The views of a scene show one set of named points, each view turned or mirrored, and shifted as a whole, with a little noise and some points left out.

Scene 1
View 1
K762: [-12  10   4 -16 -21  15 -20   8  17  35  16 -19  -4  16 -29 -13 -21  14
   6  24  -6   6  -3  29  28 -28   0  11  48   5  12  16  44 -13 -16  20
 -20 -18 -30 -21   7   5   8   5 -11  -8   7 -12 -17   9   7  31 -25  -3
 -24  13  42 -23  -8 -17 -33  -2  52  -5   9  27 -17  -6]
K200: [-10  -7   5 -14 -17  17   8  22   6  36  17 -19  -5  20 -24  -6  -9  -8
   3  22  -4  -3   1  -1  21 -14   1   1  36   3   7  -4  45  -6 -14  14
 -14 -29  -3  -1   4   1  -1   1 -10 -26 -16  -7 -25   3 -13  22  -7  -4
 -22  26  26 -10 -15  -8 -11  12  33 -14  25   9 -16 -10]
K364: [ 15   2  -9 -27  40  -8 -37 -25   2  -1 -12 -10  12   7 -34  11 -20  35
  18  21  28  -6   6  18  15 -12 -23 -14  39 -15   6   6   6 -11  -6  -1
 -12   7  -6 -19  -2  -4  14  15  43   7  21  -2 -32  12  50   7   7   0
 -35   2   6 -42  12 -16 -21 -33   4 -19   2  20 -12   4]
K416: [ 17   7 -22 -24  43  -1 -44 -32 -12   9 -10  -8   8  -3 -36   7 -30  39
  20  18   4 -11   8  41  34 -21 -23 -17  34 -11  -3  20   5   0  -8   6
 -19   2 -14 -31  24  -9  13  13  32  22  30 -14 -33   0  57  40 -17  11
 -42  -9  26 -86  13 -13 -53 -45  -8  -7  -3  35  -7   7]
K672: [-18  -5   8 -17 -36  18  13  31  22  38  21 -22 -10  28 -20  -8  -4 -11
   0  24   5  -1  -1  -8  15 -17   8  11  42   7  14  -8  55 -12 -13  17
 -14 -30  -7   6  -9   7  -3   3 -19 -38 -27  -5 -12   8 -26  12  -4 -15
  -9  38  29  21 -21 -13   1  24  53 -20  27   9 -20 -20]
K587: [  1  10   7 -19  23   7 -21  -8   4   7  -2 -14  -2   8 -24   7 -26  16
   6  22  23  -6  -1   9  30 -14  -2  -7  28   4   5   4  26  -7 -13  19
  -9 -14 -10  -2   9   4   4   8  16 -21  -6 -14 -20  19  17  22  -7  -8
 -21   8  24 -23   8 -23 -12 -14  13 -15  -1  23 -17 -15]
K884: [  0  -9   4 -24  11   6 -10   6   4  13   4 -15   2  22 -24  10  -7   5
   7  23  23  -9  -1 -11  12  -7  -5  -6  33  -5  10  -9  29 -12  -8   7
 -13 -10   7   6  -6   2   2   9  14 -24 -16  -1 -23   6   8  -1  10  -7
 -21  20  10  -4  -4 -14   1   3  15 -18  17   7 -11  -9]
K394: [ -4 -15   7 -17   3  12  13  20  -1  20   6 -15  -2  19 -17   8  -2 -12
   4  21  18 -15   2 -25  13  -4  -2  -6  29   0   5 -22  38   2 -10  10
  -9 -32  16  17  -4   0  -3   3   6 -45 -35   1 -30   2 -11  11   8 -12
 -14  29  12   4 -13  -5   8  18  13 -23  24  -1 -16 -12]
K745: [  6 -35 -15 -14   1  20  32  18 -19  36  10  -8   1  16 -17   8   6 -14
   8  22 -21 -28   6 -25  14  -6 -12 -12  32 -11  -6 -24  25  22 -10   2
  -5 -34  37   8  14  -6  -9   0  -4 -28 -27   0 -44 -24  -4  33   6   9
 -32  32   6 -31 -26  21 -10  13  -9 -21  40  -6  -2   7]
K201: [ -9   1  14 -17   6  12  -1  12   8  15   6 -15  -9  18 -19   2 -12  -6
  -1  25  26  -7  -4 -17  24 -10   7  -5  22   7  11 -14  37  -4 -11  16
  -4 -34   4  20  -7   3  -4   3   3 -50 -30  -6 -18  17 -14   7  -1 -18
  -9  26  21  16  -8 -19  13  16  22 -20  12  14 -24 -21]
K234: [ 15   3  -3 -14  42   9 -14 -13 -24   9  -5  -8   2  -3 -22   9 -32  14
   8  16  11 -18   6  10  42 -14 -11 -19  18  -2  -8  -1  13  18 -12  15
  -3 -21   8  -2  26  -7  -1   3  18 -15  -3 -16 -39   3  29  44 -14   4
 -31   2  27 -56   6 -10 -29 -19 -21 -13   2  26 -14  -7]
K844: [ -6 -16  -2 -20   8   7   0  13   6  13   6 -18   4  24 -22   9   0   0
   9  21  18 -11   3 -21   1  -9  -8  -6  39  -8  10 -15  29  -9  -6   4
 -12 -16  12   4 -14  -2   1  11  18 -26 -20   1 -27   5   1  -4  16  -9
 -19  27   1   5 -13  -8   9   8  19 -21  25   0 -10  -8]
K837: [  6 -17  -3 -14  23  13  11   9 -21  14  -1  -7   2  11 -23  12  -6  -6
   4  19   9 -26   1 -20  23  -5 -11 -16  20   0  -2 -24  22  17 -11   5
   0 -33  26  13  10  -7  -6   3  11 -38 -31  -7 -34  -2   7  22   3  -1
 -23  22  14 -19  -8   3  -1   3 -15 -20  18   0  -9  -6]
K250: [-16  10  14 -15 -14  11 -17  12  24  21  11 -22  -6  17 -25  -8 -19   8
   0  25  18   9  -3  11  21 -24   7   7  40   6  14   9  46 -21 -12  18
 -17 -18 -25  -7  -2   5   9   4  -2 -23  -9  -8  -7  18  -4  11 -15 -18
 -15  20  35   3  -2 -25 -10   3  51 -10  12  22 -20 -18]
K627: [-12 -23  13 -14 -12  23  31  35   2  25  18 -17  -8  29 -14   6   6 -30
  -5  21  17 -14  -1 -44  12  -3  10  -2  24   6   8 -34  45   5  -9  13
  -5 -44  26  29 -10   4 -11  -2  -9 -60 -58   1 -24   5 -34   7  12 -16
 -10  44  11  30 -23  -3  23  35  20 -27  34  -6 -19 -23]
View 2
K672: [ 19  14  23   9  11 -21   8  22  39  25  10   4   2   5  -5  13  27  -1
 -20  17  22  50  -8  19   0 -35  14   7  36   5 -13  18 -39  18  -6   6
 -18   6  31  15  15  -4 -12 -16  12  33   5   0  30  21 -31   5   4   9
  -6 -17   2 -25   3   9   0 -10  11   8 -14  10  11   6]
K844: [ 22   1   7  16   5   5  16  22  46  19  14 -10   3   9  12   9  17  -8
 -10  28   7  31  11   9   9  -8  24   1  29   3 -18  29  -5  -7  -5  15
  -8  13  12   0  -3  -4   1   0   4   4   9 -12  12  22  -1  -1  -6 -17
 -13 -18  -4   9   4 -11  -7 -16   0   3 -23  -7  27 -10]
K884: [ 15   4   4  19   5   1  16  12  41  11  10  -9  11   4   9   4  17  -6
 -12  27   9  24   8   4   2  -2  23   1  24   1 -11  30  -5  -9  -5  18
 -11  22   9  -5   2   3   4  -3   3  -1   7  -8   4  10   0  -4  -5  -7
 -12 -13 -11   7  -3 -13  -7 -25  -2   1 -20  -6  21 -13]
K762: [  2  30 -16  14  -8 -43  18   9  23  10  15 -22  10  -2 -20   5   9   8
  15  31  23  28 -18  11  -8 -13  -2   7  20   0  10  14 -16  24   1  19
 -31  16  31   7  29  13  -8  -2  26   4 -14  18  -8 -15 -17  -2   1  35
  -4  -9   9 -22 -20   1   2 -47  -8   8  -9  10  -5  -2]
K837: [ 16   7   8  17  -6   1  10   5  17  20   7   3  13  11  31  -1  24   9
  -5  23 -18  17  20  24  10   1  21  -7  20  16 -13  25   7 -26  12   7
 -13  23  -6 -12  -4  -3   7   0 -14  -6   6 -20 -14  26   6  -1   0   5
  -9  -8  -6  -1  23 -16 -19  -2  15  22 -16  -1  31 -17]
K627: [ 27  -2  40   8  17  -1  -2  23  37  35   6  25   1  12  25  10  37   0
 -35   8   1  52  17  25   9 -36  26  -4  35  17 -26  21 -34  -8  -3   2
  -7   8  13   8   1 -17  -6 -18 -12  33  20 -28  36  45 -28   3  -1 -13
 -12 -11  -7 -14  26   4 -13  21  28  12 -19   2  39   4]
K394: [ 21   2  21  13   6   2   8  17  32  24  12   8   6   9  18   4  29   0
 -18  20   0  33  13  20   9 -15  23  -4  28  10 -17  23 -14 -11  -2   7
 -10  16   9  -2  -2  -6  -2  -9  -5  10  11 -23  15  29 -11  -1  -2 -10
 -12 -10  -4  -3  15  -6 -10   2  13  10 -18  -3  30  -4]
K234: [ -3  18 -16  17 -16 -17  12 -15   1   5  12  -8  22   3  23 -13  11  17
  17  28 -20  -6  12  15  -6  25  14  -4   1   8   2  21  20 -30  17  19
 -22  39  -7 -22   7  19  11   2  -9 -30 -11 -12 -45  -6  12 -12  -4  33
  -3  -4 -11  -3  12 -22 -16 -31   2  20  -9   4  15 -26]
K745: [ 28  14  18  13 -14   8  12  13   6  35   7 -11   4  18  41   5  21  20
   1  33 -10  21  14  51  31  -5  12  -5  27  18 -11  16  20 -24  21 -13
 -19  -2   8  -4 -10 -13   3   8   2   6   1 -15  -8  43  13   8  10   2
 -25 -15  13 -12  37  -9  -7  13  23  28 -13   9  31  -9]
K200: [ 13  23  11  11  -1 -26   5  10  15  23  11   2   4   6   4   6  20  15
  -3  20  12  40  -8  27   2 -27   5   4  27  12  -5  15 -25   6   8   6
 -26   7  22   9  17  -1 -10 -11   8  25  -8  -1   8  18 -21   3   5  26
  -8 -12   7 -28   8   5  -4  -5  17  16 -10  15  10   5]
K587: [ -1  10 -11  16  -1 -19  14  -4  28   2  14  -3  19  -3   1  -6  14   0
   3  27   0  13   3  -3 -13   7  21   0  11   4   1  26  -6 -10  -1  34
 -18  42   5 -10  12  17   1  -5  -1 -13   0  -9 -18 -10  -7  -8  -9  19
   2  -4 -14   6 -12 -16 -11 -39  -5   5 -16  -5  14 -17]
K250: [  5  15  -1  10   5 -33  10  11  39   8  15  -4   7  -2 -19   4  19  -5
  -9  23  23  31 -12   1 -12 -19   9   8  22   0  -3  25 -33  18 -12  26
 -20  22  26   6  23  10  -9 -11  13  11  -5   6   9  -4 -24  -4  -4  19
  -3 -11  -6 -12 -18   1  -1 -37  -9   2 -14   1   4  -1]
K416: [ -9  26 -48  22 -28 -18  32 -15  10 -10  16 -39  26   0   2 -11  -2  10
  40  50   0 -19   3  10  -1  42  10   0   3  -5  17  24  44 -18  14  30
 -28  42  -2 -27  12  30  16  20  14 -53 -28  15 -66 -32  31 -12  -3  36
  -5 -13  -3   6 -13 -25  -7 -68 -23  11 -13  -8  -1 -32]
K201: [ 13   4  19  11  12 -15   3   9  39  17  10  16  11   3  11   1  27  -5
 -21  11   1  34   7   4  -7 -19  21   3  23   8 -15  24 -33  -8  -9  23
 -12  29   8   0   6  -1  -4 -15  -8  11   9 -18  18  12 -23  -7  -6   4
   0  -7 -13  -6   1  -8 -11 -12  10   7 -16  -2  25  -2]
K364: [  1  12 -33  23 -12   1  30   2  38  -1  17 -33  17   4   1  -3  -1  -9
  14  45   7  -7  12  -1  -2  37  22   0  13  -8   4  33  33 -13  -3  33
 -15  32   3 -16  -1  18  15  19   9 -41  -6   3 -37 -17  27 -14  -9   2
 -10 -15  -6  25 -15 -26  -7 -61 -28  -1 -24 -16  10 -29]
View 3
K745: [ 12  13  40 -15  33   2  -1 -24  24  21 -20   4 -12  11  31 -15   4 -10
 -33  49   3 -11 -10  19  -7  31 -11 -26 -32  -3  -9  -5   2  15 -17  15
  17  -8 -17   1  -2  -7  21  11 -33 -26  10  -7  -1 -10 -12  20  -5  27
 -15  -9   5   5   2  -2  16 -14   4  -4   7 -31   6   1]
K416: [ -1 -20  -4 -24  26  20 -22   5 -23 -41 -14  42 -39  15  -1  13  -4  15
 -28   0 -39  47 -47   8  12 -36  21 -28 -18 -19 -25  53  -1   2  -2  -4
   1 -38 -35  24  33 -30  13  25  37   3 -51   2 -11   8  -5  -5 -47 -17
   7  13 -16   9   0  -1  23 -12  52  40  -3  -7  -6   8]
K627: [ -8  23  60  10   2  -8   7 -23  16   4   0 -12  13  -7  37  -5   0 -24
 -13  68   6 -33  10  -5 -17  19 -22  13 -29  -7 -11 -10 -10  22 -38  21
  -6   3 -13  20 -16  13  19 -13 -60 -25  42 -17  21  -5  -6 -30  29  36
 -26 -41  19   5 -13  12   7  14 -10 -51  10 -45  17  -4]
K587: [-14   0  18  -1   8  13 -13  -4 -21 -43  -4  19 -11  -2   4  18  -3   2
 -10  27 -26  13 -21 -10   2 -28   6   3 -17 -19 -24  41 -10   9 -16   9
 -11 -23 -30  27  10 -11  15   2   3  -1 -10  -4   3   8  -5 -42 -12   2
  -6 -17  -4  10  -6   8  10   9  25  -3   2 -22   5   4]
K672: [ -6  27  38  16  -4 -19  16   1 -12 -14   2 -14 -17  -7  22   4  -9 -24
 -13  39   1 -40 -17 -10 -17  11 -11  11 -20 -18 -17  19  -7  22 -30   8
  -7   5   8  33  -3  21  16  -1 -35  -2  14 -12  35   0   4 -31  30  28
 -28 -37   2  -4 -11   7   5  21   1 -37   4 -25  31 -35]
K884: [-11  -5  35   2   2   3  -5 -11 -14 -26  -7   0 -10   4  15  -3  -1 -15
 -10  39 -15   1 -20  -8   3  -4  -3  -7 -19 -12 -20  11  -6  19 -22   7
  -7 -19 -28  23  -2  -5   9  -4 -16  -5   4  -5  20   0  -4 -37  -4  12
 -21 -35  13  11 -17  12  18   7  18 -17  13 -22  12   4]
K200: [  0  24  29   7   9 -12   6   2  -8 -13  -1   0 -22  -2  22   9 -10 -10
 -20  32   0 -25 -20  -1 -13   5  -6   1 -25 -12 -20  22  -8  15 -27   6
   0  -1   1  26   6  11  18   7 -28  -3   3  -9  23   3  -3 -18  11  22
 -17 -19  -2   0  -5   1   6   9   9 -20  -4 -26  18 -24]
K762: [ -3  20  10   6   5 -16  10  21 -34 -37  -2   9 -43   0   8  19 -11  -7
 -17  10 -14 -21 -42  -5  -7 -21   6   1 -20 -22 -25  54  -7  14 -20  -8
  -4  -4   8  40  16   8  15  13   0  12 -28  -3  30  11   3 -22   4   9
 -16 -12 -15  -6  -2  -3   7  12  30  -6  -9 -10  23 -38]
K837: [ -2   9  38 -11  20  15  -9 -23  13   0 -14  14   1   5  23  -2   5  -5
 -20  49 -14   5  -3   3  -1   0  -7  -7 -26  -6 -11   3  -6  13 -21  19
   3 -16 -34   5  -3 -13  21   4 -25 -23  11  -4  -2   0 -14 -13  -7  16
  -4 -14   7  11   0   6  13  -4  10 -10   3 -39  -1  12]
K394: [ -7  10  45   2   6   1  -1 -19   4  -5  -6   1   1   1  23   2   0 -16
 -15  52  -4 -13  -5  -2  -6  11  -9   0 -25 -10 -13   4  -8  15 -27  17
  -5  -8 -23  16  -7   1  18  -7 -36 -17  21 -10  18  -4  -9 -27  12  21
 -19 -30  15   6  -8  12  10   7   3 -27   8 -32  12   2]
K234: [  0   3  11 -14  31  22 -17  -8  -2 -22 -18  35 -10   5  12  14   1  11
 -15  28 -26  31 -20   2  -1 -29   4 -12 -22 -11 -19  37 -11  -2 -14  14
   6 -27 -36  18  18 -27  26  18   3 -17 -14   1 -19   9  -8 -13 -28   0
   8   6 -11  10   9  -1   8  -6  29  13 -10 -35 -10  17]
K250: [-12  11  23  13  -6 -14   5  13 -32 -40   3   3 -24  -7  10  16 -11 -12
  -8  22 -12 -19 -26 -15 -11 -17   1  12 -19 -20 -24  39  -9  15 -26  -4
 -18  -6  -3  37   6  13  15   1 -10  10  -7  -7  30   8   4 -42  18  11
 -23 -31  -5  -1 -14   4   6  18  23 -24  -2 -23  25 -26]
K844: [-11  -9  44   1   2   1  -5 -16  -5 -18  -6  -4 -10   4  13 -11   3 -20
 -18  45 -13  -4 -17  -3   6   9  -4 -11 -22 -11 -15  -1  -3  23 -24   8
  -7 -15 -28  20  -2   0   6 -12 -17  -5  12 -13  24  -7  -4 -29   4  18
 -23 -38  20   6 -17  14  21   7  13 -19  16 -17  16   3]
View 4
K837: [ -7  -6   4 -16  24  -8 -27   0   7  19   3   9  -4  26 -13  17 -13   4
  18 -17 -12 -10   4   2 -19  27  71   1 -22 -13  16 -10 -17  -8 -21  -6
   1 -34  23  -6   5  -7  -2   0  22  14  16  25  -7  -2  13   2   3  11
 -20  -4  17  14  -3  -1   0 -13   3  13   1   3  14 -20]
K844: [-14   0 -10  -9   0  -1  -8 -20   5  -5  -4   9  -3  24  -2  22 -14   8
  14 -22  -7   6 -10   9 -24  28  56   9 -12 -16  16  -2   3 -12 -26 -14
  -9 -20  27  -6  23  -7   0  27  12  15  19  27  -7  10  21   2 -24  -9
 -27  17  12 -13  -5 -11  -4  -8   6  26   0 -16  17 -12]
K364: [ -3 -34 -23 -25 -15   7 -33 -11   3 -23 -49  -9  21  38   2   8  25 -27
  65 -49  -9  15   0  16 -24 -19  34  -8  -9  -5   6 -16  14 -43 -35 -36
   9 -22  15 -16 -10 -10  14  21 -21   0  32  36  -4  25  21 -13   9  -3
 -32   1  44   3 -21  -6  21  -6  11 -15  -1 -16  20 -20]
K200: [ -1   6  -5 -18  -8  -5   6 -10  -6  10  -4  26 -11  12   2  23 -27   5
  -2  -2  -5   0  -8  -5 -31  18  29  -1 -24  -8  20  10  -8 -23  -4   3
   1 -16  12 -13  23 -11  10  23  18  14  26  16  -4   5  11 -10  -9  -6
 -31  22  -6   2   2  10 -12   0 -19  22  -7 -11  -5 -31]
K587: [  0 -12  -7 -18  -6  -3 -18  -9   0   1 -20  12   6  25  -2  23 -11  -2
  25 -18  -7   8  -5  11 -34   7  32  -1 -16 -10  11  -5   9 -25 -18 -19
   1 -19  12 -17   7 -10   7  19   9   9  33  34   3  11  12  -5   6  -6
 -30   2  20   8  -9   4   2   2  -1  -1  -6 -27   6 -31]
K201: [ -6   3   7  -1   6 -15  -6  -7   2  10   5  21  -2  20  -4  28 -40  15
   3   1  -1  12  -5  15 -41  33  44   9 -17 -13  12  -6  11  -3 -14  -9
 -13 -19  21 -15  23 -11   0  17  26  22  30  30   9   4   9   8 -10  -8
 -26   6   9   9  -1  -5  -7   5   0  10   2 -37   4 -32]
K745: [-10   1  -2 -24  26  -6 -17   0   0  23   8  11 -14  19 -11  10 -11   5
   4 -17 -19 -25   1 -17  -2  23  80  -7 -28 -11  28  -1 -42 -14 -15   9
   8 -32  29   1   7  -8  -3   6  22   7  -1  11 -20  -6  15  -9  -7  11
 -20  12   3   1   5   1  -9 -23 -10  35  -7  36  10 -13]
K884: [-12  -6  -8  -9   0  -4 -13 -16   9  -3 -12  13   4  26   0  21 -14   6
  20 -23  -9   8  -9  14 -27  20  49   3 -10 -11  14  -4   8 -20 -22 -17
  -9 -20  23  -8  18  -9   1  26   9  16  25  30  -2   9  19  -1 -15  -5
 -30  15  17  -3  -6  -6   0   1   3  15   3 -21  12 -19]
K250: [  2   0  -8 -15 -24  -4   8 -18  -5  -4 -19  25   0  12   5  31 -30   6
   4  -5   1  14 -11   7 -46   8   4   3 -12  -4  12   7  21 -29  -8  -9
  -7 -10   4 -22  25 -12  16  33  10  12  42  25   5  16  10  -7  -6 -24
 -39  23   3   2  -8   7  -7   9 -16   3 -10 -42  -8 -43]
K627: [-16  19  14   3  22 -17   1 -17   5  22  29  29 -17  17 -13  32 -54  28
 -23   8  -8  -2 -13   8 -34  60  71  18 -21 -21  23   3  -8  12  -9  10
 -25 -21  31  -3  36 -10 -11  18  42  32  12  24  -4  -5  11  11 -32  -6
 -20  16  -6  -7  13  -4 -21  -2  -3  39   6 -17   8 -18]
K416: [ 13 -43 -21 -38 -17   5 -39   6  -1 -14 -63  -8  22  33   0   3  39 -36
  67 -52  -9   7  12   0 -15 -40  21 -23 -21   5   5 -10   0 -58 -19 -30
  29 -34   1 -24 -32  -7  19   9 -26 -16  37  22  -1  21  15 -26  43   6
 -34 -12  41  29 -28  16  32  -9  -3 -29 -16   0   8 -34]

In a view up to two points have been moved. Name them for each view, in the order of its rows, or write none.
view 1 | none
view 2 | K200
view 3 | none
view 4 | K587
